The views of a scene show one set of named points, each view turned or mirrored, and shifted as a whole, with a little noise and some points left out.

Scene 1
View 1
Z791: [ -4   4  -3   1  11  -4   7   1 -10  -4   8  -3   9 -10  10 -14   6  12
  -2 -12   9  -1   8  -3   4  -9  14  18   6  22   4 -14   1   2 -20  16
  -3  -3 -19]
Z563: [-17  16   1  -4  -8 -18   7  -5  14 -25  13   0  -5   3 -34   7  -5  12
 -18 -26  16   1  -7  14  18   3  17   7   5   5 -12   7 -26   9  -5  14
   6  -4  -6]
Z314: [-15  21  -6  -5   4  -9 -16  -6  -5 -14  17  -3  12  -4 -17   6  -1  12
  -5 -18  -3   2   7   3  11 -10 -15  10  -4  12   2   2  11   9   4  -2
   9   3  -3]
Z777: [ -1  20 -13  -4   0   3 -20   3  -3  12  12  12  11  -3   5   4   7  10
  13   0 -11  -9  18  -9   5 -11 -20  15  -3  13  13  -6  29   8   0   0
  24  -4  16]
Z409: [-10  27  -3  -1  -1 -13  -5   0  13 -13  19   2  -2  -2 -24   6  -7   8
 -10 -17   8  -6   5   5  15   8   2   9   2   9 -10   2  -6   8  -1  10
  12   5   3]
Z841: [ -5   5  -5   0  -1   1   4  -2  -8   0   3  11  15  -5   8  -3  10  13
   8   1   9   5   4  -5  -1 -10  18  19   7  13  12  -6  -2   5 -20  23
  16 -18  -2]
Z952: [-11   4   4  -1   6 -12  19   1   4 -18  10  -5  -3  -6 -10 -13  -2  15
 -18 -26  19  -1  -2   7  13  -1  30  14   8  20 -12  -8 -21   3 -17  18
 -12   3 -26]
Z188: [ -8  18  -5   1   0 -11  -1   0   4 -13  12   2   2  -5 -15  -3   0   8
  -7 -16   8  -3   6   6  10   4   6  11   5  12  -4  -5  -6   6  -7  12
   8   1  -5]
Z351: [  8  20 -19   5  20   8 -28   9 -20  22  13   2  16 -12  28 -13  12   5
  21   2 -21 -16  34 -15   0 -17 -38  21  -4  28  20 -21  55  -1  -5  -7
  14  11   4]
Z785: [ 10  26  -4   3  22   4  -9  13  -6  21  12   4   3 -19  25  -8  -6   4
  13  16   5 -12  19 -27   4  10   6  13  -3  22   5 -12  23  -3 -14  29
  11  11  -5]
Z31: [-12  11  -4  -3   7  -6  -9  -3  -8 -10  15  -2  12  -4  -8  -3   4  12
  -3 -20  -1   1   6   4   9 -15  -9  16   0  17   3  -5   9   5  -6   1
   3  -1  -9]
Z359: [  4  16 -10   9  14  -6   0   7   0   2  11  -4  -2 -10   8 -21   4   6
  -4 -15   1 -16  20   1  10   1  -4  16   4  26  -1 -20  12  -3 -12   2
  -1  14 -11]
Z237: [ -5  17  -4  -1  11  -9  -3   4   3  -7  16  -6   0  -7  -9  -8  -2  10
 -10 -22   3  -9  11   0  15  -2  -4  14  -1  20  -5  -6   6   3  -4   3
  -3  11 -11]
Z743: [ -7  25  -9   8  15 -15 -12  -5 -10 -28  16 -15  15 -10 -17  -9  -1   3
  -8 -15   6   8   9   9   5   5 -11  11   2  14   6  -3   0   3  -5  11
   8  12 -19]
Z404: [ -4  13 -10   5  10  -7  -6  -1  -9 -10  12  -4  12  -6  -3 -10   7   9
  -4 -15   1   0  12   4   7  -7  -6  16   4  18   8 -10   7   4 -10   6
   8   1 -10]
Z383: [-18   0   9 -11  11  -8   8  -2  -2  -6  14  -5   2  -6  -1  -6  -3  19
 -14 -29   8  -2  -3  -4  16 -18  14  16   0  23 -13  -6   0   7  -9   8
 -19   0 -26]
Z893: [  1  22  -2   6   1  -9   8   5  14  -4  11   6  -8  -8  -9  -7  -4   6
  -6  -7  18 -10   6   3  12  16  24  11   7  13  -7  -6 -15   3 -15  26
  11   2  -2]
Z344: [ -8  21  -4 -10   5   1 -21   1   0  14  15   8   7  -5   0  10  -2  13
   7  -7 -11 -11  13 -13  11 -17 -20  14  -9  16   2  -2  32   9   3  -1
  11   0   8]
Z180: [ -6  10  -1   3   0  -9  11  -2  -1 -15   8   5   7  -5  -7  -4   2  12
  -5  -7  19   7  -1   4   4   2  29  13   9  11   2  -3 -19   3 -19  29
   9  -9 -10]
Z659: [ -2  18  -7  -1  20  -2 -15   5 -12   7  15  -3  11 -12  10  -8  -1   9
   5  -7  -5  -6  17 -12   7 -10 -14  15  -3  23   5 -12  28   0  -6   6
   3  12  -9]
Z12: [ -4  16  -3   1   4  -3   1   3   1  -2  10   6   4  -8  -3   1  -3   9
   1  -2  11  -1   3  -6   7   4  17  12   3  12   0  -3  -4   4 -11  24
  13  -4  -7]
Z419: [  2  11  -6   8  11  -2   6   3 -11  -3   6  -1  10 -12  14 -14   5   9
   5   3  14   2   9  -6  -1   0  20  18   8  17  10 -13  -1  -2 -22  29
  10  -5 -14]
View 2
Z563: [ 15  12  15   2  34  -9 -19 -14  29 -13  -4  17 -17 -15  13  22   2   4
 -35 -14  -3  27  24 -12  -2  -7 -14  22  10  -2 -12  11  16 -16   4  22
   9  23   0]
Z952: [ 15   7  42  19  15 -18 -19   5  23 -13   9  25  -8 -14   6  18   1  -9
 -25  -1   5  20  18   3  -1 -13  -6  19  11  -3 -19   3   4  -1   9  18
  13  31  -4]
Z12: [  4  -5  24   7  -3 -11 -13  -4  15  -4  -2  14 -14  -3  12  11  -6   8
 -24   5   2  28  29  11  -1   9  -5  -3   7 -12   1   3  10 -14   6  21
   5  12  -6]
Z180: [  4  -4  35  17   4 -10 -19  -2  21 -11  -1  21 -13  -5  19  19  -5   2
 -35  -2   4  28  26  10  -2   2 -14   9   0  -9  -2   6   6 -17   5  27
   7  22  -9]
Z743: [ 16   2   1  21  12  -8  -2  15  -3 -14 -20  20 -12 -14  -6  27  -7  17
 -26  -4   3  22  25   2   0   2   0  10   6  -6   6  -4   1 -10  -5   9
  -1  17 -16]
Z359: [ 14  -3  19   9  -9 -11  -1  23   0 -12   5  17 -14 -11   1   1  -2  25
  -8  10   6  14  15   3   1   2   9  -2  18 -10  -5 -12   8  -6   5  -2
  12  11 -12]
Z659: [  6  -6   5   9  -7 -11   9  20 -12   4  -3  13 -13   0   0  11  -7  17
   0  14   5  12  26   7  -3  10  15 -15  11 -17  10  -9   8  -1   5  -4
   3   6 -19]
Z237: [ 16   4   8   7  11 -12  -2   8   3  -7   0  13 -13  -9  -1  13   0  13
 -12   3   1  15  22  -4   1  -1   8   3  15  -7  -4  -2  11  -3   6   1
   9  13  -7]
Z785: [  5 -17  20   9 -35 -14  -4   3  -3   2  -3  12 -10   5  -2  -4  -9  21
  -3  24  10  30  33  24   5  25  16 -22  10 -21   7  -8  13  -8   7  11
   3   0  -5]
Z841: [-10 -15  30   9  -4  -4 -11   3  13   1   5  16 -13   5  31  13  -9   5
 -26   4   2  20  29  14 -10  12 -11 -10  -3 -15  13   0   6 -17   8  22
   6  16 -19]
Z383: [  9  10  29  12  18 -20  -6   8  11   2  12  19  -9  -3   5  21   1 -16
 -10   4   3   8  21   2  -5 -11   5   3  10  -9 -10   6   6   8  12   4
  14  24  -9]
Z31: [  6   2   7  10  18  -6   4  14   0  -3  -2  14 -14  -4  12  21  -6   8
 -15  -1  -1   8  22  -3  -6   2   1  -4   6 -10   9  -1   6  -7   3   2
   5  15 -20]
Z409: [ 15   4   1  -3  19  -7 -10 -11  18  -9  -8  10 -19 -11   5  14  -1  17
 -20  -5  -3  26  26  -7   0   6  -2   9  15  -7  -5   4  20 -15   3  14
   6  12  -1]
Z344: [ -2  -2 -10 -10   7  -4  13   4  -3  12  -2   2 -16   6  12  10  -6  15
   0   9  -4   9  31  -2  -8  17  12 -23  11 -18  16  -1  17  -4   8  -5
   4   0 -15]
Z893: [ 11  -4  28   4  -4  -8 -21  -6  24 -16   1  15 -16 -13   8   3  -1  16
 -26   4   4  34  23   6   3   3  -4   7  15  -9 -11   1  17 -17   5  23
   9  14   3]
Z188: [ 11   1  13   6  13  -7  -9   1  16  -9  -4  15 -15  -9  10  15  -2  12
 -23  -4   1  24  23  -1  -2   5  -4   6   8  -7  -1   2  10 -13   2  14
   6  17  -8]
Z351: [ -4 -19  -7   3 -23  -1  25  36 -27  10   0   5 -16   6   9  -2  -9  40
  10  23   4   3  20  11  -6  25  23 -36   8 -22  27 -22   7  -6   5 -21
   2  -7 -29]
Z314: [  8   3  -7   3  22  -5   6   6   0  -2 -12  10 -16  -6   6  25  -5  12
 -17  -7  -3  13  28  -6  -7   7   1  -2   7 -11  12   1  10  -8   2   3
   2  10 -16]
Z419: [  0 -13  34  21 -17 -12 -11  13   8  -7   0  19  -9  -2  15  11  -9   9
 -23  11   9  25  26  21  -2   9  -3  -5   2 -13   6  -4   1 -12   6  20
   5  15 -16]
View 3
Z791: [  4  -6   2   1   0   6  13  29  29  -2 -14  21 -10  15  14  -5   0  15
   9 -16  -7  12   6  -3  -1  -4  10  30 -19   2  -5   0  -3   4   0  -6
 -13  -9   5]
Z952: [  8 -24   8  16   3 -21  15  23  16 -12 -26  22 -14  13  27  -3  -7  21
  14  -9 -18  19  10   6  -8   0  15  25 -24  -3 -17   0 -11  -3 -10  13
  -4 -17  15]
Z743: [ 15  -2  -1  -3  -8   7   5  15  13  -6 -19  10 -13  -1   8   2   5  24
 -11 -13 -26   1  16 -12   8   5 -14  37 -16   5  -4   1  -2 -15  10   8
   3  -8  19]
Z237: [  0  -5   0   4  -4   1  10  23  11   1 -13   9  -8  -7  15   4   6  19
   5 -11  -2  14   6   3   6   4  -4  28 -16  13  -9  -6   0  -3  10   3
   7  -8  22]
Z659: [ -7   7  -4 -10  -8  21  15  30  21  17  -3  10  -7   0   1   4  14  12
   4 -18   6   6   1  -6   7   1 -10  34 -16  12   4  -4   7   2  13 -16
  -4  -3  17]
Z351: [-12  28 -13 -26  -5  52   6  35  31  22   9   4   2  -7 -12  -1  18   2
  -2 -26  24   5  -4  -9  17  -7 -16  37  -8  19  14 -10  15  11  29 -38
  -2   6  11]
Z409: [  8  -5 -16   9 -13 -11   6  15  14 -14 -11  -1 -15 -14  19  10   4  29
   1  -3 -12  11  10   3   3  12   4  29 -12  17 -13   5   0  -9  15   9
  10 -26  14]
Z563: [ 18 -16 -15  23  -1 -30   1   7  11 -24 -15   5 -19  -8  28   6  -1  30
   3  -1 -22  13  11   7  -2   7  14  27 -17   9 -25   7  -8 -14   5  20
   6 -29  14]
Z785: [-17   6  -3 -18 -23  26  31  46  37   8 -13  11 -13   6   4  10   8  21
  18  -8   3   5   3 -13  -2   7   7  31 -12  16  11   4  14  12  11 -21
  -5 -17  -7]
Z404: [ 11   2  -6  -2   2  11   2  21  22  -4 -10  11 -11   2   9  -2   4  16
  -4 -16  -8   8   8  -5   7  -4  -1  33 -15   6  -5  -1   0  -3  11  -5
  -3  -6  14]
Z188: [  9  -5  -9   8  -4  -6   5  18  20 -12 -13   9 -14  -5  18   3   0  26
   2  -7 -13  10   9   0   2   2   7  30 -14  10 -12   1  -1  -5   8   5
   2 -20   9]
Z419: [  5  -1  -2  -6  -6  14  15  34  41  -8 -16  20 -15  17  13  -3  -4  20
   8 -11 -12   6  11 -12  -4  -3  13  30 -16   1   0   5   1   6   1 -11
 -14 -15  -8]
Z893: [  1 -10  -7   7 -10  -5  17  29  25 -20 -22   9 -12   0  25   6  -7  29
  13   1 -13  16  14  -1  -4   9  19  21 -11  13 -11   8   3   5   5   5
   6 -28  -3]
Z31: [ 10   2 -10   7   3   1   2  16  19   0  -2  10 -13  -2  10  -2  10  14
  -2 -20  -4   7   4   2   6  -3  -1  36 -17   7  -9  -1  -5  -7  12  -7
  -5  -7  20]
Z180: [ 14 -11  -7   9  -3 -11   8  22  34 -21 -18  17 -19  13  21  -2  -5  27
   8  -7 -22   6  13  -5  -5   1  20  30 -17   0 -12   9  -6  -3  -1   3
 -11 -26  -5]
Z344: [ -4  14 -25   1 -10   9   6  22  22  13  14  -3 -15 -14   1  10  21  14
   4 -18  15   3  -8   4   7   2  -3  39 -11  20  -3   0   6  -2  25 -21
  -3 -12  16]
Z777: [  0  20 -28  -7  -7  20  -1  21  31   2  12  -3 -14 -14   0   5  15  15
  -2 -16  14   5  -4  -2  10  -2   3  37  -6  23  -2  -1   9   4  28 -25
  -3 -15   4]
Z12: [  3  -2 -11   3 -11  -1  14  26  31 -10 -12   9 -18   5  15   5   1  26
   9  -6 -10   7   8  -5  -3   4  15  31 -16  10  -7   7   2   0   7  -5
  -7 -24  -3]
Z314: [ 11   4 -18   4  -5  -3  -1  12  13   3  -1   1 -16 -11   6   7  14  21
  -8 -16  -9   3   4   0   7   4  -8  41 -16  12  -9   1  -2 -14  17  -4
   1 -12  21]
View 4
Z31: [-14   4   2  -6   5  14   1   4  -3  23   8  12   2   0  -7  14   0   5
 -17  -8   5  -1  -9   1   3  13 -13  -4  24 -12  -3 -12   4  -3   3  -9
  -7 -10  -3]
Z409: [-19  16  12   8   5  13  -1  13 -19  30   6  12  -8   0  -5  11  -9   0
  -8  -6 -11  17  -5  -2  -2  11 -15 -14  12  -8  -7  -6  10  17  12  -4
 -11   9  12]
Z563: [-21  25   8   3  -2   6   6  16 -15  29  12  20   2  27 -10  18  -5   2
   8  -6 -12  23 -11  -2  -6  13  -9 -21   8 -18 -13   1  10  23  14  -1
 -13  11  24]
Z359: [-11   1  12  -5  13  14  11  13  -6   7   9   2  -9 -18   0   0  -5  -1
 -16   4  -2  -2   6  -4   5  12 -16 -10  32 -12   8   0  -2  -4   8 -10
  -7  -5   9]
Z743: [ -9   7   1  -5   5  20  14   3 -14  20  17  16  -9  -5   2   3  -1   6
 -16  -4  -4  11 -12   5  15  30 -19  -8  29 -13 -18   2  14  -1   5 -13
 -12 -10   8]
Z314: [-14   6   2   3   5  21   1   2 -12  33   7  12  -1  -3  -8  16  -4   7
 -21 -14   5   6 -11   2   3  14 -19  -2  21  -4 -13 -15  12   4   5  -8
  -7  -7  -6]
Z237: [-12   6   9   9  11  21  12   9  -7  15   7   7   2 -13  -6   5  -6   7
 -14  -5  -3   0  -5  -6   0  11 -13  -9  18 -12   2  -3   2   3   9  -5
 -12  -3   6]
Z383: [ -9   8  -3   3   2  15  10   5   5   9  11  11  24   6  -6  16   0  18
  -5 -10  -4  -6 -23  -9  -8  12   2 -10   5 -25   9  -1  -4   6   5   1
 -19  -3   4]
Z952: [-13  16  -1  -4  -1   4  17  14   0   0  16  13  11  14   2  13  -1  11
   8  -2 -16   7 -18 -10  -5  17   5 -23  10 -32   6  12  -2   9   8  -1
 -21   5  25]
Z893: [-18  17  13  -7   4   2  -2  19 -15   8   8   4 -13  -2   8   8  -9  -8
  -4   2 -23   8  -2  -8  -1  11  -6 -24  15 -16   9   2   5  16   9  -5
 -12  13  25]
Z791: [-11   3  -1 -17   2   4   2   8   1   0  10   5   4  -4   9  11   2   5
 -10  -4  -9  -7 -13  -6   4  16  -1 -14  24 -23  13  -2  -4  -5  -1  -7
 -12  -6   7]
Z12: [-16  10   2 -11   0   3 -13  11 -13  12   7   4  -8  -3  13  14  -5  -4
 -12  -7 -17   4 -11  -5   2  14  -4 -17  15 -12   7  -8   4   8   2  -6
 -11   6  11]
Z351: [ -6 -23   8 -13  19  24 -15   1   0  15  -6 -10 -11 -52   5   4  -3  -1
 -49  -5  15 -26  10  -1  13   4 -25  13  43   7  18 -30  -5 -22  -7 -15
   3 -21 -29]
Z785: [ -8  -6   5 -10  10  10 -21   9 -16  -1  -2  -9 -13 -48  30   2  -8  -5
 -34  -4 -19 -14  -7 -12  10  13  -6 -13  20  -5  27 -12  -3  -2  -4  -8
 -10   1   0]
Z841: [-19   4  -4 -31  -4  -9 -21  11  -6  13   7   3  -4   9  12  24   3  -8
 -12  -6 -12  -6 -13  -2   4  12  -2 -12  26 -16  13 -17  -2  -1  -6  -9
  -5  -3   1]
Z659: [ -7  -9   5   4  12  29  -3   2  -3  13   0  -2   2 -38   4   5  -3   8
 -34  -9   3 -15  -7  -7   6  11 -14   3  22  -3  14 -16  -3  -9   1  -8
  -8 -15 -16]
Z404: [-12   1   2 -11   5  13   4   7  -4  15  10   8  -3  -3  -1  10  -1   3
 -17  -3   1  -1  -5   0   8  17 -13  -8  31 -12  -1  -6   4  -6   1 -11
  -8  -9   0]
Z777: [-19  -6   9 -11   8  11 -26   5 -11  30  -5  -1  -9 -21  -3  17  -5  -6
 -33  -9   6  -9   3   1   3   3 -20   3  32   5   8 -31   4  -1  -2 -10
   2  -6 -18]
Z188: [-17  12   8  -4   3   9   1  13 -13  20   9  10  -5   3  -1  11  -4   0
  -9  -5 -10   9  -6  -3   0  13 -11 -15  19 -13  -2  -4   8  11   7  -7
 -11   2  11]
View 5
Z404: [ 13  20  -4  -2  -2 -18   9  -8  16 -22 -15   7  11 -13   0  -5  11   7
   0 -11  -3 -17 -21  -1   0  -3  -9   5   9  11  -7   0   0   4  -4  -1
 -10   4  -5]
Z952: [ 14  21  -4  30  -9 -21  28 -22  10 -13 -19  31  -8  -1   6  -8   8  10
  -3   6  11  -9 -18 -13 -18  22  -8  13  31  12 -14  11   9  13 -16  21
   3  -5   0]
Z791: [  9  22  -7  14  -8 -20  10  -7  16 -14 -22   7   5  -5  -3 -13  12   6
   5   3  -6 -12 -14  -5 -10  12  -9  10  18  14  -4   3  -9  -1  -5  11
  -9  -6  -4]
Z188: [ 21  17  -2   5 -11 -21  27 -12   5 -11 -13  19   2 -10   8  -8  14  12
  -6  -9   6 -18 -12  -5   0   3  -9   2  15   9 -12   1   7  10 -16   3
  -6   7  -6]
Z344: [ 21  -1   7 -12  -2 -26   1  14  -2   2 -11   1  24  -8  -3   4   6   7
  14 -17 -10 -18 -14   8  10 -21  -8   5 -11   0  -2  -5 -17   9 -18  -6
 -13  10 -14]
Z777: [ 22   6  -2 -17  -4 -22   0  13   1  -1 -13  -9  21 -18  -1  -2  10   8
   5 -15 -15 -23  -6   7  16 -18 -11   3  -9   7   1  -8 -16   2 -14 -14
 -25  11 -18]
Z314: [ 16  11   3 -10  -5 -28  17  -6   5 -15  -8  15  14 -10   7   1   6   7
   2 -27   0 -14 -22   3   1 -17  -7   3   1   1 -11  -4   3  11 -12  -5
  -4  15  -9]
Z237: [ 21  12   5   7   0 -14  17  -6   7 -15  -6  15   9  -1  -1   0  12  10
   1  -6   6 -17 -24  -2   4  -4 -10   4   3   8 -13   1   2  12 -13   7
   1  -3  -2]
Z785: [ 22  10   1   4 -11 -18  12  12   9   9 -12 -16  18   0  -8 -21  34  13
  22   4 -17 -21  -5   1  13  -1 -22  -8  -2  21  -2  -7 -25 -13 -12  13
 -12 -23  -2]
Z180: [ 14  21 -13  13 -17 -30  32 -17  13  -6 -24  19  -4 -15  12 -21  17  10
  -7  -4  -1 -13  -1 -10 -13  20  -9   6  31  14 -11   5   4   3 -15  11
 -11   3  -6]
Z743: [ 15  26  -1  -5  -7 -22  23 -18  22 -29  -7  16   8  -8  10  -9  21  10
  -4 -24   1 -14 -28   0  -1  -7 -14  -6   8  10 -16  -5  13   3  -3   2
   4   3   0]
Z31: [ 14  16  -3  -3  -2 -24   7  -7  11 -20 -15  13  11 -10   3  -1   6   5
   3 -15  -2 -11 -20  -1  -2  -7  -5  11   6   5  -8  -1  -2   8  -8  -2
  -6  10  -9]
Z841: [ 10  18 -14   4 -16 -34  12  -4  10  -1 -31   2   6 -21   7 -20  12   9
   0  -6 -14 -15   5  -6  -9  14  -9  10  22  16   1   2 -12  -3 -11  -1
 -26   6 -12]
Z351: [ 17  10   0 -14  10  -2 -24  19  13 -15 -10 -30  33 -11 -20  -1  15   6
  15  -1 -21 -26 -19   9  24 -21 -15   3 -22  13   5 -10 -29  -8   2 -10
 -26 -11  -9]
Z359: [ 20  19   0   9   4   0   7  -4  13 -18  -9   0  10  -3 -11  -3  15  10
   0   8   2 -23 -24  -3  11   1 -12   4   3  16  -9   0  -4   4  -6   7
 -10 -12   0]
Z383: [ 11  11   2  23  -4 -27  11 -10   9 -13 -19  28   3   3   1   2  -2   1
   9   0   7  -4 -25  -7 -17   9  -1  21  17   1  -9  10  -6  16 -14  19
   5   1  -4]
Z419: [ 11  23 -12   8 -12 -23  15  -6  18  -8 -25  -1   6 -10   0 -22  23   9
   5   2 -12 -16  -5  -5  -8  15 -14   4  20  19  -4   1 -10  -8  -6   9
 -13  -8  -2]

Which points are out of place in each view (at most two, in the order of its rows)? Write none if all are in place.
view 1: none
view 2: none
view 3: none
view 4: Z359, Z659
view 5: Z351
